Points, in no order, along strands that fork, close into loops and pass close to each other.
In the rows, zero is written as 128.
Two points are linked if the straight distance between their rows is under 110. Some points are linked to none.
q463: [113  99 147  96 109 132 180 129 135 122 170 118  76 143 127 174 176 155
 129  77 128 142]
q593: [114 167 141 139 187  82 143 101 192  92  95 110 114 100 132 106  99 187
  98 102  88 110]
q353: [139 137 135 111  88  92 125  81 182 106  76  95  96 120 144  98 108 142
 106 102 121  77]
q905: [142 148 129 153 149 153 171 147 103 119 116 147 218 150 138 140  71 124
 104 182  89 159]
q663: [140 140 125 113 109  98  83  71 195 132 123  88 154 137 153 107 174 150
 101  86 118 111]
q806: [124 128 147 140 175 155 180 162  76 120 118 160 154 130 134 125  78 147
 120 177 110 157]
q211: [122 111  80 120 132 105  90 135 157 146 128 135  69 101 133 161 141 116
 140  90 135 150]
q984: [109 161 125 138 159  90  44 128 161 149 162 146  98 110 117 117 176 127
  76  93 138  90]
q525: [149 150 100 126 110 129  44 112 159 163 163 115 147 108 117 120 189 101
 158  80 148  77]
q139: [117 118 139 141 118 138 164  91 123 105 105 115 175 168 139  70 115 211
 123 189 132 119]
q48: [128 122  79 133 136  79 117 115 173 114  90 117  66  83 150 149 103 111
 149  78 110 128]
q539: [102 149 152 142 136 140 139 153 102 106  81 152 107 157 128  72  81 189
 109 212 121  86]
q686: [149 156 121 123 105  94  51  79 175 145 132 103 152 130 131  98 173 123
 108  98 133  81]
q622: [163 102  87 110 116 113 130  73 152 120 125 142 172 116 148 151 130  88
 119  73  97 140]
q199: [152 120 133 134 118 131 185 134 141 103 138 114  44 142 116 202 108 137
 163  81  94 117]
q781: [109 117 154 191 153 133 134 148 146 130  90  91 127 144 169  64 134 169
 173 177 138 141]
q297: [ 97 131 167 154 114 108 101 115 169 101 107 128  71 151 139  59 129 157
 119 145 175  73]
q619: [133 153 104 122 169 145  83 173 122 152 140 146 171 113 129 152 126  93
 151 130 116 169]
q757: [106 101 145 117 137 144 160 136 148 117 156 116  79 138 147 152 163 163
 163  86 134 156]
q559: [169  96 113 147 119 143 192  95  89 114 106 139 107 107 120 141  46 107
 140 127 121 119]
q435: [112 103 106 146 156 142 147 177 100 148 136 148  75 105 123 153 108 118
 152 146 157 183]
q690: [124 112 141 124 119 139 119  85 138 118 152 106 215 152 131  83 172 151
 139 147 158 149]
q88: [128 134 162  78  80 141 134 119  68 126 138 136 197 166  99 108 143 120
  89 175 137  96]
q441: [ 89 106 125 104 166 139 141 149  97 134 189 171 136 102  98 158 155 118
 103 122 145 186]
q161: [152  97  83 160 159  97 138  82 163 117  87 108 111  78 163 124 101 112
 160  84 114 148]
q976: [105 110 144 101 158 138 130 117 119 127 171 147 160 121 129 126 165 144
 111 113 131 167]
q643: [168 116 118  91  85 109 156  78 142 120 120 123 137 138 147 158 122 109
  89  66  75  96]
q43: [ 97 146 143 136 186 137 100 176 135 136 131 142 105 127 157 120 132 161
 129 138 119 158]
q629: [127 107 109 113  61 113 130 141 124 146 129 130  36 125 105 159 135 127
 112 130 166 118]
q365: [ 96 162 124 127 172  86 131 166 160 112 106 136  48  91 113 143  89 156
 102 108 107 113]
q766: [ 94 137 172  88 104 129 123 118  85 148 178 105 155 167 104 123 229 106
 102 102 147 123]
q54: [122  97 102 127 119  89  88  73 131 169 149 122  98  98 112 110 182 108
 100  81 161 120]
q503: [141 137  98 127 171 139 126 168 115 138 129 168 153 119 141 181  95  80
 126 111  85 170]
q172: [173 105  72 133 122 102 119  66 151 120  93 125 161  99 154 129  95  94
 132  97 112 138]
q475: [ 78 158 141 134 137 108 108 192 156 121 117 140  29 123 127 135 110 153
 116 134 144 113]
q495: [114 123 140 172 141 143 104 144 117 128 109 124 145 155 147  58 129 160
 165 190 159 135]
q610: [110 135 167 107 110 128 108  99 120 136 174 101 197 173 123  82 219 154
 113 125 140 117]
q540: [139 110 138 134 152 123 166  66 131 110 110 123 132 103 133  95 109 184
 102 122 121 126]
q411: [123  84 115 107  68 119 185 101  86 137 155 133 106 126  80 169 172  73
  90 103 161 142]
q543: [170 140 120 182 144 148 185 151 120 135 104 132 185 137 147 150  60  85
 126 151  64 149]
q893: [101 118 151 111 162 151 144 122 126  90 179 143 223 140 123 134 165 130
 109 125 115 183]
q892: [118 105 144 149 162 145 157 135 151 122 127 101  90 124 165 127 143 152
 187 101 131 163]
q661: [126  98 117 126 141  91 126  57 140 137 124 122 113  88 132  90 143 149
  83  95 139 127]
q461: [149 143 141 167 156 141 163 168 168 130  98  90 146 145 184 150 121 125
 156 132  68 151]
q237: [135 141 112 108 137  96  96 100 203 115 115 102 128 125 171 137 158 140
 116  64  88 130]
q233: [114 139 135 133 153 154 159 130 114  92 153 145 247 156 125 143 111 130
  99 161  98 173]
q946: [132 123 143 154 152 126 180  64 139 101 106 107 164 136 134  92 106 210
 114 157 111 124]
q419: [124 173 124 145 132 164  70 161 105 136 178 133 219 138 104  94 153 142
 164 167 159 101]
q583: [133  96 155  88  79 154 162 110 124 100 151 120 156 158 131 144 150  94
 133 105 132 134]
q440: [106 130 134 124  92 124 112 169 139 132 126 130  30 134 126 143 126 147
 131 137 160 118]
q4: [155 172 117 135 111 124  93 148 161 134  64 100 148 142 159 133  85 112
 128 154 103 117]
q873: [132 102  86 120 119 145  90 138 120 152 148 137 129 102 101 153 145  66
 188 116 175 159]
q293: [138  98 103 126 139 138  97  93 130 141 146 134 165  96 118 117 144  89
 167 114 166 164]
q542: [ 98 100 145 137 145 151 122 162  76 127 143 151 137 142 124  86 124 145
 159 180 169 157]
q634: [139 151 126 160 125 130  66 121 132 133 111 122 163 143 133  78 111 143
 140 179 159 111]
q56: [107 116 120 152 154 146 109 186  82 156 135 152  98 110 122 126 104 108
 164 176 169 174]
q949: [137  96  93 131 134 127 196 111  89 114 164 183 116  99  91 178  86  97
  91  92 102 147]
q272: [109 150 118 139 181 159  64 180 110 157 177 149 162 103 112 127 154 107
 178 139 157 161]
q763: [134 109 157 104  93 163 193 130 104  91 145 141 145 160 128 150 111 117
 132 122 117 125]
q106: [116 125 144 133 119 136 133 104  96 116 102 149 159 152 125  56 104 196
  91 206 139 100]
q224: [129 174 131 106 115 165  86 164  95 130 161 135 221 142 100 125 135 116
 150 175 135 115]
q616: [103 149 134 163 186 154  64 174 108 135 182 151 184 132 118  83 161 150
 165 164 166 142]
q103: [124 121 155 106 115 129 125  93  85 137 139 146 169 142 112  79 143 155
  77 165 144 109]
q962: [133 146 155 155 159 116 175 174 130 119  85  99  35 118 117 164  80 137
 163 146  96 100]
q216: [143  94  90 132 136 121 165 106 100 126 121 156  94  89 116 148  75 119
 113 121 127 138]
q983: [125 120 110 145  72 102  81 130 116 167 151 137  45 124  92 131 171 106
 101 131 192  94]
q871: [100 104 104 128 141 140 164 183 106 130 175 170  84 106 101 181 146 127
 133 131 158 201]
q220: [148 166 126  70  85 128  79 161 106 155 124 146 117 144 115 164 117  98
  90 134 111  86]
q453: [144 164 127 145 112 131  95 147 129 138  64 117 128 144 144 102  77 123
 130 186 130 104]
q32: [144 115 116 137 128 141 107  82 147 130 131 108 207 128 137 104 140 124
 158 134 157 165]
q444: [100 157 125 134 172  79 100 114 211 104 109 108 100 103 151 104 135 160
 109  77 108 129]
q318: [172 146  98  79  80 134  88 134 108 145 106 143 145 135 119 163  94  69
 130 131 117 100]
q393: [111 156 163 167 183 124 162 197 130 135  77 114  71 105 134 123  87 144
 141 174  91 113]
q420: [131 160 101 125  94 122  76 126 107 187 177 122 121 116  87 135 204  81
 127  81 159  67]
q53: [118 148 152 137 103 112 118 101 187 101  81  93 116 148 151  78 118 174
 120 133 134  93]
q76: [147 145 126 144 138 135 129 132 167 126  90  98 148 143 175 135 110 133
 144 124 101 143]
q499: [142 103 144 109  78 150 124 111 100 127 111 123 131 148 132  95 115 123
 155 163 173 119]
q395: [126  75  92 111 111 115 169  88  96 128 159 166 136 102  92 172 140  65
  90  85 128 151]
q104: [166 130 145 185 144 151 191 173 140 137 112 116 139 134 164 155  93  89
 162 129  58 142]
q899: [149 136 156 150 143 136 186 167 126 110 121 109  39 143 118 197  98 141
 175 118  90 115]
q883: [138 136 148  88 107 139 162 135 114 120 119 140 104 146 132 153 100 150
  98 127 100 100]
q306: [110 154 164 164 158 133 167 180 110 118  61 122  85 132 131  93  81 164
 142 204 100  94]
q516: [ 99 105 145  91  71 126 144 128  81 152 171 124 108 151  91 144 193 101
 111 125 174 133]
q133: [149 119 136  81  70 156 125 111 135 110 143 116 188 151 120 158 159  62
 146 100 132 126]
q84: [120 159 142  76 106 125 107 170 104 150 130 156  95 146 121 159 122 139
  71 137 107  98]
q682: [166 109 136 133  87 165 193 117  94 105 104 128 133 145 131 138  62  96
 152 139 124 123]
q346: [112 153 149 111 165  84 154 111 155 102 114 126  71  97 106 135 109 183
  74  96  86  86]
q332: [122 118  92 142 107 103  80 109 104 186 177 135  93 104  80 136 197  91
 116  98 179 113]
q357: [171 129 111 104  86 149 114 127 130 129 108 123 172 148 141 155 105  63
 166 123 125 134]
q44: [122 125  96 130 133 126  60 152 147 158 144 135  88 113 126 152 151 105
 168 103 152 148]
q544: [162 125 115 107 105  88 155  76 151 104  90 111  95 104 136 142  93 131
 103  83  85  79]
q986: [126 154 159  75  85 155 119 139  82 111 158 124 224 167  98 133 162 106
 108 164 124 104]
q712: [104 100 154 188 194 137 156 155 139 133 115 101  97 106 164  90 142 165
 181 147 133 170]

A tip is a point with one link. Name the tips that can be reached along the links from each point below, in the order of the rows.
q540: q199, q503
q104: q463, q806
q766: q297

A fork is a point with three links, a tip a point with one. Leave the first point through the second and follow the links. Name the first fork or tip that comes.
q616 / q419: q106
q905 / q233: q495
q883 / q84: q763
q106 / q139: q332
q453 / q4: q905

Name the points in between on the shortest way along the links from the first point to the second, in order.
q395 / q643: q411, q516, q766, q610, q690, q32, q293, q873, q44, q211, q48, q161, q172, q622
q440 / q237: q475, q365, q346, q593, q444
q461 / q495: q76, q4, q453, q634
q435 / q543: q871, q441, q976, q893, q233, q905
q899 / q540: q962, q393, q306, q539, q106, q139, q946
